A landscape with many valleys, sampled at points; each row gives a point and its height.
From any point a ball rolls to the lowest of the 2 points nearest to it. It stops when none of these is lower. Distance is the straight distance between rows; heights are no part of it.
j986: [ 95 121 153  92 116 107 117 120  98 110  73 102  79  80 149 147 121 178
 143 132 159 110 166  96 118 104 154 102 130  56 124 113 169 118 117 146
  59 130  78 159 144 109 137 113  88 137 209 158 120 113 146 127 146 120
 109  97 165  76  72 105 145 106]  height 31.2
j680: [123 143 141 106 164 116 116 119 128 105 140 141  96 120 171 159 111  78
 162 130 146 104 191  93 122 139 125 109 154 115 118 174 149 125 125 116
 188  97 111 101 183 123 139  97 118 143 121 127 163 157 170 125 166 136
 164  81 165 162  99  90 128  67]  height 63.0
j204: [173 100 123 151 110 139 166 116 107 148  94 136 159 158 118 169 159 180
 127 119 113 162  66 175 113 131 132  90 109 128 129 129  97 138 110 106
 121 150 181 126  79 135 108 133 160 121 102 133 139 114 164 150  94  89
 169 138 130  75 114 141 218 121]  height 55.9
j366: [125 150 100 140 113 129 143 137 145 128  94 107 128  90 113 132 117 127
 166  92 134 127 154 141 101 134 133 109 120  99 114  76 177 116  88 158
  95 169 173 157 125 113 127 116 136 172 154 133 122  89 165 168 104  78
 105  88 129  95 119 196 142 160]  height 77.5
j789: [162 123 153 104 168 142 118 112 110 123 148 149  97 152 139 130 125  84
 149 149 162 116 168 115 103 113 110 129 134 128 154 193 121 113 167  87
 185  70 116 102 150 120 124 105 123 126 108 138 160 163 173 123 134 133
 200 118 144 179 108  89 151  22]  height 54.1
j632: [132 110  85 167 100 116 170 179 126 134 128 158 125 116  94 152 146 155
 129 100 137 163 105 161 120 190 137  98 126 127 112 112 137 117 107 164
 123 146 176 113 122 141  99  87 149 152 106 127 138 105 165 167  70  42
 140  75 157  84 115 178 177 135]  height 37.6
j57: [139 168 135 138 136 176 107 130 168 126 151 122 139 113 104 114  78  87
 109 127 144 116 161 119 163  93 102 158 148 190 114 157 152 131 118 111
 187  87  86 140 144 150 115 128 109 122 103 130 139 143 143 111 118 152
 152 150 131 189 158 139  34 150]  height 76.8
j38: [139 163 156 116 165 172 107  72 171 120 150  97 118  99 117 118  77  73
 178 131 174 102 231 115 109  63  92 189 134 120 149 124 168 127 131 105
 156 119 127 129 148 131 103 113 117 148 148 139 169 161 165 146 117 125
 134 134  98 196 139 167  58  88]  height 72.2
j197: [153 144 117 133 129 161 122 126 168 124 159 120 137 139  95 122 124 103
 125 119 151 146 141 159 119  95 105 146 123 179 135 135 137 133 139 109
 155 117 138 137 118 141 109 129 131 137 111 122 143 127 161 136 106 127
 142 145 110 174 160 161  87 135]  height 79.3
j806: [ 98 113 147 102 167  63 135 126 101 107 145 199 104 120 194 126 171  83
 121 129 102  94 159  88 134 177 144  99 123  96 114 160 110 143 136 141
 177 120 136  77 180 106 183 129 141 134 113 123 126 132 122 133 188 155
 145  68 142 154  88  70 184  74]  height 57.1
j193: [ 99 125 205  94 183 119 117  57 118 111 145 113 132 103 134  95 115  90
 149 156 147  53 206  86 127  75 112 151 130  95 151 133 113 141 136  90
 136 104  90 131 171  89 139 156 101 139 165 124 130 161  79 117 162 214
  87 156  95 167 117  93  70  82]  height 87.5
j400: [160 122 145 123 122 160 122  90 136 137  88  78 131 146 102  97 121 172
 186 130 151 135 128 157  75  58 126 146 119  93 154  74 135 136 137 103
  58 181 163 172  84 111  95 151 122 144 186 123 127 110 145 138 111 112
 112 155 116 103 134 151 138 120]  height 35.2
j607: [143 123 112 135 133 163 123 179 147 151 166 148  96 154 105 106  97  85
 128 144 164 167 133 133 121 137  98 160 135 174 150 150 138 111 145 115
 180  81 126 115 130 132 112 106 116 118 107  98 136 145 158 142  84 112
 135 135  94 182 156 132  83  83]  height 81.8
j707: [148 130 106 143  88 156 152 117 151 139  71 111 171 132 102 150 111 186
 142  98 107 132  99 175 105 122 135  94 107 117 124  74 115 126  84 147
  86 181 188 158  65 133 101 133 146 114 136 134 120 106 138 155  83  87
 122 129 112  37 132 190 162 191]  height 49.3
j110: [109 116 120 124 136 128  94 161 129 132 172 148  70 115 130  89  96  78
 136 146 157 155 147 103 110 137 115 165 131 128 155 126 116 121 136 140
 166  92 108 127 141 116 127 118 125 117 136 102 124 142 114 171  99 136
 108 111  94 198 156 121  97  71]  height 80.2
j928: [ 85 130 124 114  79 164  99 141 131 136 116 107 101  96 131 118  83 152
 143 109 180 159 131 107 147 119 132 178 141  89 134  76 158 124 106 173
  61 129  74 195 117 106 104 100  99 116 222 141  91 109  88 116  80 127
  61 125 109 112 144 138  52 159]  height 44.2
j552: [108  74 139 128 129 115 132 128  97 143 143 110 137 191 123  73 181 122
 121 173  91 146  76 143 115 128 143 176 132 118 148 115  67 125 155 117
  73 150 137 117 104 110 146 169 132 106 153 109  97 130  44 122 158 200
  86 200  94 142 131  83 153 125]  height 26.5
j103: [114 110  89 143  89 155 124 195 147 153 145 136  99 130 110 103 102 146
 119 127 152 200 104 131 133 167 108 165 126 149 127 106 128 107 121 172
  91 111 120 138 104 146  85  83 123 113 133 111 103 124 122 149  77 100
  93 132 113 128 174 169  83 141]  height 45.2
j754: [ 84 123 151 137 137  69 141 146 109 117 135 143 150  99 180 153 138 139
  72 123  58 101  93  87 193 169 180 116 126 148  68 114 109 138 102 190
 129 124  81 101 131 119 176 146 127 107 100 147 110 117  47  96 152 142
 108 105 155  77 122  83 142 202]  height 32.8
j354: [171 115 140 119 132 158 145 153 136 138 148 132 168 169  92 125 152 127
  65 153 125 142  68 150 154 110 102 128 125 199 156 208 100 118 165  77
 171  87 101 110 134 167 122 145 116  94  69 129 124 155 134  81 112 139
 179 179 138 141 139 126 127 102]  height 33.5
j72: [152 118 128 127 123  97 155 120 101 128 135 151 163 148 135 180 180 133
 102 106  84 113  82 153 152 178 158  78 108 140 101 114  99 149 100 140
 149 171 198 116  96 136 147 165 180 121  66 135 136  99 116 135 128 123
 154 109 139  98 110 141 223 176]  height 56.5
j453: [136 119 118 136 110 118 123  77 136 144 120 122 122 136 102  87 174 125
 169 111 119 131 123 157  89 112 116 143 111  73 148  78 124 134 126 134
  77 205 204 150  77 110 146 168 173 158 139 107 122  67 120 168 152 129
 101 143  74 138 141 173 176 138]  height 23.3
j890: [ 87 132 157 120 175  82 128  97 124 114 171 150 142 113 169  60 155  56
 108 140  74  67 160  96 140 127 131 135 133 129 108 122 102 157 141 131
 156 128 144 101 144  87 180 173 147 142 105 108 102 116  41 112 192 221
  77 131  87 178 135  93  97 151]  height 45.4
j99: [132 152 137 141  87 147 108 105 124 108  99  92 193 110 132 165  90 187
  85 103  96  66 108 126 165  87 141 101 123 157  95 127 117 143 124 125
 102 116  68 163 121 146 105 138 106 103 125 167 111 164 104  84 131 137
 140 181 165  55 128 122 106 218]  height 71.0
j45: [152 185 108 148 124 111 130 126 168 111 138 137 175 125 146 160  70  95
  94 126 105  99 141 111 186 134 120 107 143 171  67 155 156 139 111 153
 189 132  93 111 185 142 140 106 112 132 101 127 162 110 151  87 163 121
 118  84 183 145 136  99  59 186]  height 21.4
j377: [ 83 110 128 119 148  76 107 166  83 121 145 169  62 116 181 125 143 101
 123 149 127 133 135  86 129 191 140 113 131 102 136 146 117 114 139 148
 168 107 111  85 163 127 154 110 125 109 118 120 120 138 119 140 146 131
 124  86 134 154 108  75 158  60]  height 62.6
j413: [ 86 144  96 150 120 132  95 179 161 111 162 151 102  94 140 127  71  82
 111 130 128 138 129 102 167 169 130 164 141 152 102 115 153 123  96 158
 167  96 102 111 149 149 128 108 118 114 120 117  99 124 126 126 115 106
 105  94 119 152 150 144  55 170]  height 36.2
j111: [163 140 100 158 119 147 159 134 162 144 136 137 136 140  80 127 146 125
 147  94 128 163 122 180  98 148 114 129 118 161 136 102 130 133 121 117
 141 152 222 111 106 137 106 122 163 145  84 110 138  95 171 157  97  88
 138 110 109 143 160 189 144 150]  height 56.7
j752: [ 99  73 129 132  88  74 140 151  91 143 109 133  94 130 143 128 166 174
 119 130 122 164  89 123 119 176 154 118 117  85 131 109 111 118 117 179
  75 164 144 116  88 121 146 127 138 120 155 129 104 102  90 140 129 113
  85 118 134  77 116 116 207 133]  height 60.3
j166: [170  85 125 128 134 177 146 161 114 177 136 121 117 214  94  84 108 140
 100 201 149 164  54 144 137 109 118 170 131 185 173 170  78 109 178 109
 121  82  78 134 100 151 130 140 121  93 127  93 124 168  95 110  91 166
 151 213 117 165 163 105 108  68]  height 33.2
j947: [132 125 134 133 112 127 124 149 133 130 140 130 143 139 131 151 139 156
  77 120 112 143  87 132 154 149 138 123 122 155 111 147 116 123 125 135
 137 111 114 123 114 151 111 132 129 104  91 151 120 128 130 112 113 132
 148 146 155 106 140 131 140 165]  height 57.6
j210: [ 82 125 146 108 100 127  92 144 103 114  92 100  91  89 146 154 105 194
 111 135 166 134 136  92 143 135 130 122 137  92 122 127 144 123 124 141
  70  99  22 166 142 124 122 100  68 110 191 153 108 144 120 109 120 120
 117 128 156  68  95  87 108 128]  height 36.9
j858: [132 130 154 105 150  88 153  83  89  98  74 110 128 112 156 180 161 163
 149 115 116  80 164 127 109 113 157  49 108  90 110 137 135 137 123 116
 111 151 129 139 142 123 135 126 130 145 139 154 166 118 174 127 160 108
 156 106 170  70  61 106 200  91]  height 32.2
j855: [120 158 147 100 165  90 135  83 127  98 137 143 137 126 170 156 121 103
 132 122 112  69 182 102 160 112 133  90 139 130  83 174 130 137 124 106
 162 120 100 109 187 123 145 133 124 141 109 137 158 142 141 101 200 171
 137 106 164 132 102  72 123 118]  height 56.4
j998: [134 117 131 147  72 152 115 132 113 129 117 106 195 151 118 133 119 197
  66 114  90 112  63 136 158 102 132 121 113 169 110 123  89 127 133 121
  97 121  95 144  75 152  90 165 122  96  99 139 101 158  69  98 104 150
 131 203 137  64 150 132 117 217]  height 69.6
j272: [102 114 116 121 115 122 108 165 113 143 101 120  61  93 125 138  83 152
 157 131 190 163 171 103 114 149 135 139 140  79 145 109 181 114 115 158
  90 105  92 140 146 115 109  58 100 145 204 138 134 128 153 161  90  80
  90  77 140 106 102 141 103  83]  height 70.5
j32: [114 115 140 125 165  73 155 101 127 111 164 141 163 138 151 108 190  78
  85 133  50  76 137 126 152 135 144 119 119 145 112 141  98 160 137 123
 160 150 167  93 140 105 178 182 173 128  76 126 124 104  62 101 212 196
 105 132 105 175 130 109 144 163]  height 49.4
j246: [118  83 104 136  98 119 123 139 125 166 144 139  83 156 107  79 143 132
 153 141 147 191  82 152 106 160 131 190 140 117 163  99 109 116 140 156
  71 149 161 123  79 126 140 121 128 132 165  94 105 100  92 149 121 130
  97 147 102 148 159 139 141 110]  height 50.2
j737: [116  95 146 115 125  87 149 133  69 135 101 139  83 126 153 147 167 172
 137 145 132 155 119 117  94 170 141  89 127  75 129 128 127 131 120 150
  93 147 134 126 133 127 141 108 137 140 149 144 137 113 142 141 138  90
 127  89 157  89  85  92 214  82]  height 63.4
j884: [ 75 136 118 130 112  77 114 147 126 127 148 142 117  88 172 123 124 125
  79 106  79 123 102  94 163 184 169 141 141 136  80  97 135 127  88 203
 116 132 126 106 115 122 184 145 139 109 115 139  86 111  50 118 141 131
  78 106 121 108 133 111 108 205]  height 36.3
j121: [161 121 129 126  98 169 124  97 121 136 108  88 208 159  92 138 124 163
  97 122 100 100  90 156 117  71 120 106 115 164 128 134  90 143 160  74
 108 133 120 158  85 150  78 182 131 114  95 140 126 156 110 109 124 167
 157 212 121  81 141 148 140 186]  height 68.4
j405: [128 116 130 127 149  81 145 116 111 137 162 159 151 132 145 120 210 101
  99 126  79 116 111 140 147 170 143 110 116 125 129 128  89 147 126 131
 153 166 191  81 118 121 175 179 182 135  74 121 116 100 101 132 170 154
 141 115 112 151 115 127 208 137]  height 53.2
j593: [153 151 143 118 165  98 162  65 112  93  85 136 138 139 162 180 175 112
 171 104 105  65 186 130 106 114 142  54 117  94  96 148 142 149 136 112
 158 165 185 124 160 112 159 126 158 168 121 140 185 118 186 133 187 142
 168  76 177 115  77 115 203  86]  height 41.8
j265: [141  84 133 128 126 105 150  98 100 138 100 118 106 181 119  98 172 160
 159 166 117 154  96 161  75 114 132 152 125  90 164 117  97 129 146 115
  72 157 172 118  93 118 150 143 149 140 153 115 130 110 123 150 165 123
 127 147 113 125 121 100 200  85]  height 27.8
j339: [ 97 133 135 122 130 102 114 134 118 114 136 122 110 109 156 130 132 133
 122 133 132 120 150 110 127 141 124 124 133 113 128 134 134 125 126 130
 131 111 123 126 147 127 145 118 128 130 129 137 111 129 116 125 147 138
 120 114 119 141 113 103 130 113]  height 63.5
j656: [114 136 141 120 138  66 141 123 114 111 111 143 141 106 183 176 124 161
  92 114  83  83 115  88 185 153 175  67 126 132  67 139 130 136 104 177
 114 127  74 113 167 126 174 126 118 126 126 158 143 132 105  87 170 129
 131 103 189  68  97  82 147 174]  height 28.2
j864: [129 119 127 129 104 127 132  97 114 137  80 101 135 119 116 112 147 177
 170 113 130 128 116 148  81  88 136 120 107  61 144  75 138 126 123 146
  39 201 180 175  88 103 139 156 137 148 176 125 123  82 123 146 128 125
  90 139 118  78 114 152 173 142]  height 29.9
j321: [129 172  78 156  99 153 129 164 185 115 132 116 155 113 109 131  83 119
 120  84 114 136 120 152 165 146 127 148 132 164 103  83 169 122  92 166
 144 145 147 147 122 137 103 106 129 131 116 135 116 102 141 133  99 105
  97 108 121 124 162 191  55 238]  height 63.1
j261: [177 160 136 117 150 143 163  72 149 108 119 135 150 148 135 160 155  97
 169 100 122  88 176 147  94 110 124  75 126 125 107 166 154 135 132  83
 181 159 180 114 156 134 120 115 139 143 101 141 183 126 208 130 167 121
 188  97 176 140 110 128 174  93]  height 50.4
j108: [ 99 138 140 125 132 102 121 129 110 104  96 111 131  98 153 193 102 172
 103 128 126  92 137  97 171 131 145  71 136 142  99 168 138 131 121 132
 127 104  40 123 173 147 131 112  89 126 137 154 140 158 136  82 158 106
 146 129 194  73 104  88 121 145]  height 22.0
j682: [117  73 161 126 137 110 129  94  94 136 109 110 107 168 112  74 177 139
 176 156 124 148 102 143  96 113 134 178 134  75 164 110  94 137 156 117
  52 154 168 135  98  86 158 169 129 136 180 106 108 112  64 136 176 181
  82 187  89 139 122 100 165  99]  height 23.1
j98: [130 137  87 139  64 151 123 145 151 146 108 118 162 137 111 145 109 189
 112  81 123 144  75 139 131 140 129 133 111 136 107  79 117 117  94 163
  78 151 138 163  72 145  91 130 138 122 139 142 103 108 128 142  85  99
 103 140 106  62 165 185 102 230]  height 46.6
j206: [ 97 118 151 124 158  86 127 148  99 112 149 162 127 105 173 123 139 113
  81 153 102 113 102  82 168 166 147 117 129 140 110 158  82 132 132 135
 175  83  64  78 165 133 161 134 113 102  87 121  89 150  76  97 165 170
 143 121 145 134 113  51 138 136]  height 50.6
j211: [114 137 142 119 153 132 100 127 138 121 155 139  96  93 138 116 102  71
 175 132 168 125 210 104 108 121 116 165 145 104 156 118 167 113 116 135
 158 114 136 123 144 111 132 101 128 146 144 128 157 150 150 163 123 125
 108  93 115 188 139 146  97  83]  height 76.4
j460: [124 133 110 134 130  82 140 120 116 130 128 153  98 113 130 119 172  91
 165 107 120 129 161 140  84 170 126 101 141  88 131 110 143 118 117 157
 132 169 203 107 145 117 170 114 160 183 108 125 144  85 170 168 159  84
 115  78 127 129 102 166 189 109]  height 13.2
j820: [177 130 138 128 145 161 143  80 122 123 117 101 217 179 104 134 150 130
 129 148 101  93  95 178 109  44 131  98 113 163 148 142  88 139 185  42
 141 137 152 140 108 141  98 186 128 126 101 140 143 141 132 111 143 169
 174 199 111 116 129 139 165 128]  height 66.6
j488: [112 126 131 119 112 128 106 120 128 124 123 103 128 134 125 126 144 167
 127 130 120 138 121 121 115 119 125 117 105 130 141 113 122 127 129 126
  93 134 126 146 107 128 108 131 122 128 145 138 125 119 131 122 131 121
 117 142 122 100 127 131 149 150]  height 60.5
j701: [132  86 124 128 111 148 130 155 111 155 138 106 140 205 103  89 150 152
 106 182 111 176  46 142 131 114 123 176 121 154 148 138  75 121 168 107
  99 109 104 127  89 147 120 146 115  91 143 100 101 155  71 118 125 177
 126 206 105 136 151  97 139 117]  height 29.7
j557: [126 155 121 122 160 119 123  87 168 114 178 140 157 125 125  83 154  71
 142 118  97 101 161 148 112 109 109 154 139 140 143 112 123 138 122 120
 159 174 197 125 111  99 156 176 173 159  95 114 126  93 112 144 175 175
 115 136  69 204 162 163 104 155]  height 35.1
j761: [190 156 124 123 148 163 144  82 159 117 124 126 150 162 102 135 158 109
 166 114 128 110 147 172  74  79 108 107 117 148 144 141 134 140 139  76
 167 150 212 116 122 129 107 145 150 148  92 123 164 117 192 138 135 127
 179 133 121 167 130 154 162  87]  height 57.3
j795: [141  78 118 133  95 107 145 145  96 152 108 132 144 176 128 146 166 206
 115 151 109 175  39 158 128 159 139 114  92 110 128 118  90 127 124 130
  80 152 140 122  77 144 115 125 138 113 128 127 113 129 115 144 115 104
 136 143 134  79 130 116 215 136]  height 58.1
j25: [150 134 143 116 161 135 150 149 121 130 159 151 158 140 128 124 147  85
  63 154 111 125  88 118 153 120 117 118 144 188 151 207  97 118 170 105
 195  66  76  92 155 157 144 151 119  85  74 122 113 154 100  73 136 170
 192 166 146 167 119  81 123 103]  height 38.8
j47: [139 127 106 150 139 115 122  90 155 144 147 143 148 144  99  73 190  87
 153 113  99 127 120 155  93 110 106 160 128 117 165  97 100 136 139 109
 122 201 231 116  85 104 162 192 191 161  94  98 126  69 126 167 164 136
 106 151  71 183 157 187 168 142]  height 28.9
j463: [100 112  89 157 102 146  96 204 139 135 149 148  75  87 120 120  60 107
 130 126 155 181 129  99 145 178 123 182 152 129 130 100 153 107 122 173
 126 100  97 130 140 138  97  81 113 109 153 102  98 138 111 145  71  96
  86 105  91 155 163 153  49 132]  height 41.4
j851: [148 128 134 138 105 149 156  82 118 147  67 115 178 124 128 176 134 183
 149 128  97 116 100 177  86 123 154  59 105 101 104  98 108 130 110 123
  93 171 181 140  75 135 119 153 157 131 129 137 151 111 165 134 113 102
 153 123 131  45  92 153 216 146]  height 52.8
j125: [ 99 125 175 110 142 143  90  98 100 116 154 105 105 113 131  75 109 103
 152 149 162 105 173  66 139  96 111 182 140  84 156 116 127 133 141 117
 126  98  67 153 150  86 125 149  91 111 199 107 114 183  58 136 118 184
  75 167  94 166 143  80  57  72]  height 85.4
j770: [ 89 107 119 105  94 128 100 142 110 154 133 116  91 124 143  92 116 151
 141 121 149 164 124 104 147 131 136 180 129  89 138  94 137 136 119 162
  59 132 102 159 106 113 130 135 118 102 212 117  81 110  69 128 120 152
  55 145  94 112 142 115  95 146]  height 41.6
j924: [114 172 119 131 146 111 115 144 155 116 158 162 124 106 152 137  88  66
 115 127 122 116 150 102 158 145 136 136 147 163  94 145 153 136 103 141
 204 101 116 102 159 134 152 112 135 137  95 131 132 116 141 107 158 144
 118  88 150 170 137 109  76 154]  height 29.1
j917: [138 123 141 109 150 164 115 150 108 144 139 135  84 149 120 130  74 112
 137 158 184 139 146 106 127 130  95 132 136 150 166 197 142 114 174  86
 167  41  57 118 161 144 122  97  98 109 115 135 153 198 161 109  93 115
 175 144 136 165 136  84 106  27]  height 42.1
j818: [105 106  85 157  83 121 109 181 153 152 171 154  95 136 114  86 117 111
 121 118 141 207  84 131 137 190 123 194 146 128 137  83 123 111 121 184
 102 140 154 120  89 124 131 124 146 112 127  78  81  97  85 158 102 121
  78 132  80 149 181 173  89 157]  height 47.8
j487: [171 104 132 138 142 153 152 110 119 139  98 121 177 200  94 122 155 148
 119 163 109 143  65 186 104  83 128 116 107 134 163 141  85 134 170  57
 120 133 168 117  82 138 103 169 151 125 115 120 154 128 140 128 130 129
 168 176 115 123 129 137 191 107]  height 64.6
j328: [117 112 142 126 136 108 140 158 109 134 161 151 143 123 155 161 151 138
  61 142 106 143  76 109 194 177 147 112 125 159 115 171  96 136 133 135
 168  86  83  91 144 158 126 126 123  93  77 130 119 148 106  79 128 143
 177 127 168 108 108  85 159 147]  height 54.5
j847: [106 139 120 113  94 153 110 146 134 143  80  96 122  97 113 147  94 187
 149  93 174 135 138 127 125 119 141 133 124  86 127  83 180 130  98 163
  42 147 101 183 127 109 104  90  89 134 218 158 112 108 141 142  72  91
  94 113 133  65 116 171  81 169]  height 47.4
j286: [137 114 127 130 131 106 133 101  97 143 116 152  83 146 129  98 180 127
 166 145 136 144 140 141  67 140 118 129 125  79 161 112 125 134 136 123
  95 176 192 116 106 109 156 121 153 157 137 118 138  98 145 160 156  96
 121  89 112 145 106 135 186  70]  height 25.2
j983: [100 120 152 117 158 100  93 134  96 116 163 140  73 115 140  75 110  66
 155 149 148 120 161  67 132 120 111 163 134  93 169 122 128 126 146 134
 161  97  85 118 156 110 151 144 110 119 166  96 116 175  77 159 116 166
  93 134 109 202 137  86  90  44]  height 83.1
j331: [120 190 107 143 123 157 117 129 191 110 128  97 152  90 126 136  69 101
 146 103 144 102 174 135 146 101 114 147 137 149  99  87 188 134  84 148
 129 164 131 175 141 131 113 104 104 164 160 133 135 117 167 130 121 105
  99 101 123 154 164 173  31 216]  height 65.7
j411: [ 94 152 145  96 141  92 132 103 108 107  97  97 123  89 151 161 135 164
 133 114 136  78 179 109 138 108 158  71 118 100 103 120 153 139 100 118
  87 143  94 150 162 114 152 136 105 151 159 153 133 113 144 129 165 123
 135 106 165  83  91 119 147 126]  height 24.2
j768: [158 104 113 140 129 140 141 137 141 163 145 131 103 165  94 108 146 132
 145 145 144 176  98 162 104 142 101 160 108 129 154 117 118 123 153 121
 123 140 180 110  91 127 121 117 142 140 130 106 139 108 144 154 111 105
 129 135 104 156 154 154 142  96]  height 53.1
j583: [ 79 124 131 118 102 110  99 143 132 137 150 129 126 117 146 104 135 132
 106 105  93 147 102  99 148 138 139 165 120 122 114  98 133 134 113 180
  89 137 110 141 107 115 136 161 141 106 148 135  83 109  47 123 140 156
  67 145  96 112 149 110 105 201]  height 39.2
j876: [185 116 120 116 139 172 158 189 133 165 143 150 123 190 101 110 130 112
  83 170 156 171  80 140 137 127  91 151 135 194 179 206 106  88 181  88
 169  55 104 111 131 161 128 112 117  81  98  96 120 169 137 108  79 138
 165 164 124 175 149 110 112  50]  height 27.7
j740: [212 125 131 123 147 160 159  93 137 139 104 126 182 196  90 134 159 127
 124 143 132 127  79 190  82  78 112 104 107 167 165 182 115 131 177  50
 161 126 193 118 103 142 113 147 141 119  86 131 165 133 185 127 120 113
 208 155 134 152 122 148 164  50]  height 62.0
j346: [200 162 108 151 139 194 167 112 176 128 110 108 172 151  64 146 115 121
 157 100 145 132 131 179  95  81 112 106 128 166 128 145 153 127 141  60
 173 130 190 149 114 150  77 115 125 135  90 117 177 124 213 128  89  92
 186 135 138 126 155 173 125 101]  height 62.5
j501: [132 127 110 138 113 142 131 149 140 148 101 123  84  83  99 123 106 144
 181 110 177 139 169 148  90 129 128 145 130  74 141  77 188 104 104 153
  77 155 146 161 134 103 115  80 122 158 181 131 134  98 165 169  82  54
  99  72 125 115 121 177 117 108]  height 74.1
j385: [144 161  82 157 105 152 149 141 182 129 125 136 159 122 105 153 110 133
 126  84 111 135 111 159 153 155 152 111 126 155 103  94 144 132  90 150
 155 169 202 133 105 150 118 136 153 137  91 133 131  92 146 150 102 102
 122 112 128 118 156 193 124 220]  height 60.4
j788: [143 135 103 159 116  92 161 161 115 126 114 157 116 112 120 158 162 114
 158  94 121 135 137 147 108 194 149  82 142  93  98 117 167 121 106 173
 142 169 198  96 153 126 143 102 174 175 112 135 152  87 191 164 107  51
 141  47 158  96  87 180 202 122]  height 27.4
j787: [129  90 130 126 109 125 127 144  93 137 107 124  61 121 154 133 114 177
 161 154 165 166 135 115  91 144 131 129 135  88 164 137 148 106 127 139
  84 123  91 128 130 129 122  80 108 128 182 138 137 132 155 136 115  89
 110 112 156 105  95 103 161  64]  height 67.1
j877: [122 170 142 123 138 155 100 101 150 107 141 117 163 103 115 103  95 108
  96 141 112 101 157 112 162  67 109 152 140 172 116 134 131 145 126 124
 151 105  64 160 138 133 118 153 104 120 129 136 119 169  93  88 140 177
 133 179 114 160 144 124  21 180]  height 74.6
j849: [113 123 144 110 138 125 107 138  96 112 121 128  98 103 156 163  89 152
 102 148 153 120 142  99 140 137 125  96 152 127 131 186 144 127 138 106
 139  63  30 118 186 139 121 102  94 107 125 142 132 187 150  85 135 115
 171 129 169 114  98  73 117  82]  height 11.6
j549: [137 168 140 121 145 172 109  94 175 110 118  85 148  79 130 146  87  98
 160 115 162  91 213 121 151  62 115 165 137 122 113 105 184 123 101 105
 129 142 105 164 163 128 118 104 102 158 161 143 157 147 158 124 112 126
 125 119 129 151 138 160  39 154]  height 68.6
j835: [108 139 148 130 166 104 107  85 158 112 184 140 141 106 141  60 140  43
 134 138  97  92 180 109 142  95 115 169 146 141 132 108 122 151 129 118
 163 144 162 127 123  99 164 177 160 144 108 111 107 122  70 133 174 204
  80 136  63 219 152 128  55 144]  height 40.6
j229: [112 115 164 104 180  74 145  84 101 102 118 153 125 143 178 154 191 102
 125 129 100  74 174 102 127 126 140  81 122 113 114 176 105 144 138 109
 151 122 134 102 177 124 161 138 144 134 108 137 157 148 136 101 212 150
 164  98 161 121  70  73 182  83]  height 51.0
j568: [172 160  85 171 112 211 157 136 187 133 114 111 171 130  56 151  93 150
 151  92 157 136 132 183 115 109 106 112 120 170 114 116 145 120 123 102
 137 131 157 152 114 154  65 101 124 128 102 128 149 126 194 138  60  73
 162 123 127 104 154 198 103 161]  height 66.1
j893: [122 129  86 147  83 138 147 179 144 132 125 121 145 118 105 172 112 181
 115  97 130 157  81 145 152 181 136 119 117 137 100  99 134 112  90 162
 118 132 144 136 106 143  85  90 125 123 108 147 122 131 136 141  56  73
 125 110 147  56 144 175 131 193]  height 43.6
j859: [133 161 144 125 127 154 104  97 138 114 114  94 160 115 133 140 105 161
 115 112 119  97 143 136 146  67 121 117 118 147 115 146 127 149 136 105
 123 116  72 153 137 137 106 142 105 130 125 153 128 148 131  94 147 145
 143 175 143 105 128 121  85 173]  height 72.6
j109: [116 130 122 131 152 137  97 178 117 117 143 154  71 104 144 147  76  91
 128 147 163 140 144  85 136 159 120 124 150 141 139 173 141 115 143 122
 200  48  48 103 198 141 120  77  79 116 126 127 125 188 151 111 100 118
 156  98 156 154 121  90  87  61]  height 28.6
j126: [131 169 119 139 126 180 110 154 151 112 124 101 132 106 102 153  68 138
 133 120 176 153 164 125 147 121 109 141 145 155 111 137 176 111 112 122
 146  92  71 150 166 145  81  69  97 137 128 147 150 157 183 119  96  86
 148 122 160 130 141 147  57 148]  height 47.0
j379: [106 129 137 117 117 160  95 160 128 116 117 109 108  94 141 148  86 153
 119 135 164 146 156  98 138 128 110 147 141 139 127 129 142 135 117 125
 110  91  42 153 143 140 101 101  94 116 156 139 123 157 135 100 101 114
 133 135 132 117 133 117  75 129]  height 41.5
j241: [134 122 151 115 171 100 142 153 109 120 166 157 130 135 155 103 176  67
  70 158 106 115 103 105 145 157 131 122 131 157 133 186  66 118 173 107
 200  78 100  61 165 125 163 151 123  97  72 115  99 146  85 112 153 178
 162 127 118 177 108  67 139  88]  height 45.1

For each start below, name the point where the ball stops.
j72 | j453
j501 | j460
j549 | j45
j851 | j460
j847 | j849
j607 | j411
j488 | j876
j568 | j45
